Each row is a point on a landscape with many valleys, with its height.
From any point a ball rolls to the lowest of the 2 points nearest to it. It stops when none of these is lower. Distance is the straight distance between rows; heights are no part of it.
fofi: [169 126 182 179 141 128 143 180 161 122 105 141 151 160 122  86 147 147
 106 171  65 152 157]  h=2.74
lubid: [118 147 158 158 125  66 130 141  96  46 194  91 152 109 133 176  73 148
 110 146 202 160 106]  h=1.73
gufe: [116 112 137  94  86  99 103 110 100 159 100 142 117 136 107 112 162 139
 149 126  82 139 102]  h=4.25
mev: [132 125 106 147 150 143 189 170 132 157  83 155  90 201 100 137 173 118
 150 173 116 121 160]  h=4.46
sosab: [ 51  92 115 116  97 115 141 160 126 100  94 125 158 125 118 101 114 121
 148 142 120 130 148]  h=2.98
Bage: [104 113 150 125 147 121  99 136 103 131 154 117 127 109 151 176 164 134
 126 125 165  97 127]  h=3.34
nas: [143 183 144 136 133 176 120  93 194 119 184 109 154  54 115 155 130 142
 146 101 178  74 146]  h=2.62
suse: [141 157 168 137 147 128 108 114  87 104 171 112 176  69 157 171 126 131
 152  95 184 110 115]  h=3.01
remo: [ 83 167 168 139 120 168 103 109 198  86 110 106 150 137 126  95 135 132
 132 157  96 125 110]  h=6.18
gamon: [187  91 103 138 176 144 114 139  66 108 130 152  88 145  83 109 138 141
 101 131 128 105 120]  h=5.14
sirev: [ 92 149 164 126 136 136 128 177 192 131  96 142  91 117 129 131 135  86
 146 134 111 121 153]  h=2.11
nodi: [ 93 126  71 106  98 107 128 169 171 177 131 114  76 173 141 138 139 132
 109  99 149 110 156]  h=4.64
lapid: [101 139 139 135 145  97 156 172 131 101  96  92 139 150  70  81 159 101
  86 183 141 168  85]  h=4.03
Nidu: [115 159 186 149 125 127 130 110 109 113 173 106 205  95 125 155 156 159
 147 100 148 147 128]  h=2.61
mugup: [147 131  75 117 113 101 178 117 122 112 187 132 150 135 188 158  83  81
 155 114 196 107 125]  h=3.41
Pese: [ 97 119 126 113 160 115  91 166  88 112 150 110  74 172 109 152 113 170
 122 130 168 150 103]  h=3.90
dut: [ 90 166 133 176 127 170 140 155 161 135 100 105 151  95 170 120 112 105
  94 138 123 135 178]  h=6.49
Mavap: [144 147 145 107 130 155 114  68 171 170  69 147 114  96 115 138 153 147
 162 133  99 122 140]  h=2.28
vur: [ 91 149 142 169 155 136 133 167 119 135 125 102 146 139 208 146 128 124
  94 113 134 132 153]  h=6.64
sil: [144 133 108  92 162 132  84 109 101  96 157 107  72 149 113 150  99 157
 126 102 171 105 104]  h=4.16
Saved: [101  98 107 144 126 116 102 143 109 167 104 172  56 175 151 128 105 154
 146 119  76 119 166]  h=2.93
bigit: [ 98  76  94  66 131  66 107 134  94 149 202 133 113 168 131 150  98 110
 140  97 183 139 111]  h=4.05
Rorum: [108 133 166 127 111 139 176 129 161 128 144 134 161  42 135 132 107  96
 129 108 115  92 176]  h=2.75
Dinuf: [ 81 160  92 126  91 125 184 156 145 178  74 150 106 109 155  95 114 106
 136 113 105 133 155]  h=2.45
rabog: [183 139 155  89  97 110  87 108 161 114 174 105 150  89  96 116  99 137
 113  84 148 113 118]  h=5.10
davor: [170 112 163 129 131 145 131 148 130  96 117 146 139 110 110 112 156 125
  95 140  69 130 122]  h=1.72
Vozo: [156 134 118 191 135 144 164 178 173 152 118 129  78 181 122 141 161 148
 143 182  85 124 161]  h=4.01
rava: [142 145 158 146 124 166 114  74 136 108 141 133 137  42  82  87 118 139
 130  90 127  75 162]  h=2.12
bala: [172 144 173  81 120 104  86 125 153 143 144 116 138  86 125  90 131 122
 139  76 132  74 150]  h=4.88
fevi: [157  97  69 114 100  56 142 119  94 109 220 143 143 112 172 146  87  80
 162  93 202 117  91]  h=3.61
Pono: [135 133 139 121 117 114 115 174 195  82 150  70 188 138 128 126 102 115
  94 116 137 126 158]  h=4.27
rif: [116 103  93 125 153 122 119 125 106 157 141 145  91 145 166 166 106 148
 105 111 106 119 155]  h=3.42
voto: [142 129 113 130 135 115 152 106 119 161 118 157 136  77 150 161  75  88
 127  75 180 131 135]  h=3.73
dov: [110 176 167 158 136 202 104  99 187 127  92 118 160 103 167 124 116 119
 139 116 108 130 140]  h=6.34
nalev: [132  77 114  36 147  92 104 136  98 102 200 135 120 167 158 152 100  97
 111 131 157 119 100]  h=4.24
Vepes: [120 129 144 104 131 127 130 136  77 135 109 134 177 168 156 120 157 118
 111 125 134 196  95]  h=5.98
befig: [123  81  90  97 160 126 141 137 111 107  91 140  91 159  74 148  89 140
  92 133 131 154 125]  h=4.76
gulif: [124 108 109 178 119 109 128 148 118 161 115 142  72 216 155  98 176 121
 145 202  94 158  99]  h=2.95
dezaz: [ 75 106 117 145 149  83 111 169 127 138 111 113 113 178 108 121 146 109
  94 176 157 186 111]  h=3.65
Dig: [120 130 115 153 125 111 131 178 153  92 141  89 136 177 117 141 139 128
  92 136 118 143 162]  h=3.96
simig: [105  88  74 121 140 116 141 118 149 184 105 197  47 173 152 121 115 119
 143 153  76 150 128]  h=2.31
dur: [165 119 125 109 142 157 123  44 154 143 104 131 124  63 111 106 113 166
 131 102 108  84 159]  h=1.80
rek: [ 93 128  93 146 136  91 154 184 134 131 139 110  83 206 157 111 130 117
 113 131 124 126 158]  h=4.32
mukom: [154 114  70 119 156 155 151 100 121 216  90 178  88 115 132 141 131 136
 159 121 109  92 169]  h=3.20
dif: [135 116 144 117 109 108 185 153 138 151 118 146 127  82 119 152 110 104
  89 100 107 128 178]  h=3.11
netu: [110 154 181 164 129 142 144 149 166 124 103 157 113 121  88  95 136 137
 161 114 100  94 159]  h=2.73
ratar: [119 104  77  90 142 116 175  94 104 123 157 129 142 105 156 156 138  79
 171 110 187  72 117]  h=3.21
pesa: [109 138 145 147  98 130 153  93 121  85 138 113 136  69 120 113 104 102
 130  86 123  99 131]  h=2.44
govo: [173 151 171 115 110 185 115  88 159 171 149 152 178 100 139 113 178 151
 115 110  94  98 151]  h=1.81
Bosor: [147  97 104 132 175 139 106 151  94 100 108 140  59 171  84 111 109 106
 105 149 117 163  91]  h=4.95
Labof: [137 153  89 127  76 162 155  92 115 196 129 129 114  62 154 128 134 130
 147  92 113  77 149]  h=2.77
Zozet: [ 93 154 112 159  75 140 164 130 136 160  99 140 144 126 128  82 142 139
 120 118  75 138 136]  h=1.79
kude: [186 138 131 142 185 181 105 106  95 111 116 146 124 108  72 144 154 159
 123 129 131 114 131]  h=5.33
Benag: [110 133 140 156 171 131 108 134 100  92 113 102  90 201 109 138 167 160
 127 204 102 163  96]  h=7.08
vigu: [169 166 169 125 172 186 110 108 151  86 137 130 154 125  78 113 132 154
 136 110 148 118 115]  h=5.51
Zepo: [146 128 138 184 124 121 127 201 168 126 131 112 127 207 134 108 154 138
 111 187  87 137 142]  h=3.48
mabuf: [ 99 100 146 105 135 108  95 173  98  88 163 114  97 154  88 154 152 125
 117 148 151 110 121]  h=3.63
Terub: [147 117 119 133  95 137 119 153 159  75 153  70 171  92 123 116 105 112
  54 113 126 163 111]  h=4.50
lutus: [153  99 109  83 106  68  90 121  87 158 205 131 113 107 153 150 110 121
 136  89 195 117 110]  h=3.83
Vug: [114 123 141 115 131 106 152 157 131 141  81 123 169 152 157 113 149 107
  94 161  89 180 127]  h=6.21
Kiga: [ 97 134 138 146  95  87 121 128  89  81 219  90 158  95 128 197  95 151
 155 144 163 105 110]  h=2.20
vot: [142  87  79  84 154 126 125  82 119 180 109 147  93 103 134 172 100 156
 135 116 144 125 145]  h=3.53
nikur: [134 123 118  98 124 127 156 104 128 111  87 118 119 153  70 109 123 158
 123 107 149 150 103]  h=4.54
Sodu: [178 150 131 129 123 142 136  85 135 112 160 113 196  58 152 160  89 115
 153 103 195 110  99]  h=3.29
suro: [155 157 159 141 168 178 113  61 147 125 166 104 140  60  83 130 147 130
 166 113 160  51 151]  h=2.39
Ziro: [100 127 140 150  97 118 123 129  88 188  95 173  80 125 108 117 170 132
 169 132 110 121 115]  h=3.87
bubed: [100 132 127 126 117 123 154 158 157 152  85 150  91 142 169  86 142  73
 147 136 121 123 119]  h=2.64
buva: [135 129 110 105  96 164 112  91 116 208 130 131 147  89 134 103 180 132
 142 102  94  87 150]  h=2.43
Rokik: [ 66  89 130 112 136  99 116 183 118 148 110 156 141 133 110 128 113 108
 121 137 168 156 130]  h=3.31
mak: [118 136  81 149 126  98 153 133 111 159 121 118 142 123 170 155  83 115
  89  78 167 163 118]  h=4.02
Sifaz: [109 117 155 189 136 147 152 158 113 150  71 186 114 122  95 123 163 135
 169 160  89 120 131]  h=3.37
sase: [100 158 171 141 127  82 161 143 121 121 144  96 175 124 134 148  98 152
 137  76 185 149 127]  h=1.95
lun: [112 135 150 144 146  56 142 174  99  88 174  82 177 128  97 143  98 130
  87 126 183 160 118]  h=1.10
sava: [113 144 137 201 160 143 110 140 119 108  82 102 117 169 154 122 138 171
 117 195  83 184  99]  h=6.90
babi: [117 124  63 145 123 151 161  84  85 149 136 131 129  71 141 124 131 108
 152 106 151  68 143]  h=3.02
Babo: [137 131 103 115 126 147 126 135 116  95  96 108 149 151  69 112 163 128
 102 166 140 173  84]  h=4.31
Nibag: [167 133 131 115 142 147 147  80 124 163  99 132 185  68 131 170  99 121
 144 101 180 119 132]  h=3.51
mova: [100  76 129 104 161  92 139 128 140 163 100 187  64 183 156 147 142  88
 123 198  79 187 126]  h=1.69
Ligid: [173 117 133  71  76 109 121 111  93  97 156 106 154 116 108 109  98 143
 138 107 159 115  86]  h=5.30
tenen: [158 127 146  54 107 138  76 129  79 112 140 126 152 133  74 123 148 142
 150 147 136 139  93]  h=5.52
razi: [175 159 116 117  91 130 134  49 163  84 181 120 221  67 131 125  79 133
 180 135 185 114 109]  h=3.47
Vasin: [149 147 142 142 105 158 140 117 133 127 129 123 185 128 123 108 153 140
 106 115  79 128 132]  h=0.87
Zipa: [134 132 109  85 142 154 111  94 130  95 120 110  94 110 146 156 111 119
 126 110 139 125  95]  h=4.04
Balir: [105 169 132 177 151 148 126 134 164 151  94 119 142 172 163 123 135 170
 120 161  64 175 139]  h=6.70
sigup: [ 96  95 124 120  87 103 136 133 136  84 121 106 151  83 111 128  72  97
 124 118 151 104 124]  h=2.69
Suv: [105  75 115 126 156 101 125 138  92 147 155 179  70 209 118 105 161 125
 132 184  85 178 117]  h=2.33
putuz: [130 143 193 131 118 186  73  84 165  71 116 142 139 148 107  74 152 136
 142 182  77 133 107]  h=5.99
pudot: [125 115 131 124 155 146  99 103 105 101 118 116  86 140 159 158 114 144
 106 126  84 151 114]  h=3.76
rodo: [174 116 161  90 141 131 119 132  80 147 110 139 161 145 126 113 175 118
 137 122 154 138  99]  h=5.75
pomuz: [150 126 106 136  90 103 137 119 130 101 166  83 155 112 165 166  86 128
  79 100 155 167 104]  h=4.30
dal: [ 98 145  76 207  96 146 137 149 124 158  86 162 104 195 167 107 162 128
 159 170  90 136 127]  h=3.52
lepu: [179 164 180 122 131 174  79  95 153  61 146 116 136 129  94  68 142 155
 109 133  92 147 109]  h=5.74
tubof: [145 130 101 139 125 131 133 122 152 146  82 148 134 175 196 125 135 126
 119 167  49 187 127]  h=6.46
fige: [157 142  99 120 121 165 122 104 162 165  86 156  85 138 141 110 137 142
 177 135 100  72 165]  h=2.78
farod: [141 118 153  94  94  93 115 119 119 130 120 127  89 118 105 112 138 132
 136  94  99  87 126]  h=4.56

Two balls start at each pair of points below. Name the first point that both come to, or write never.
Zipa / rabog | never
nikur / mabuf | never
bigit / farod | never

Write out the way that a ball takes from each point below.
dut | dov, remo, putuz, lepu, vigu, kude, gamon, Bosor, befig, nikur, Babo, lapid, dezaz, Rokik, sosab, sigup, pesa
sil | Pese, mabuf, Bage, suse, Nidu, sase, lun
Balir | tubof, Vug, Vepes, rodo, tenen, Ligid, rabog, bala, farod, gufe, Ziro, Sifaz, netu, sirev
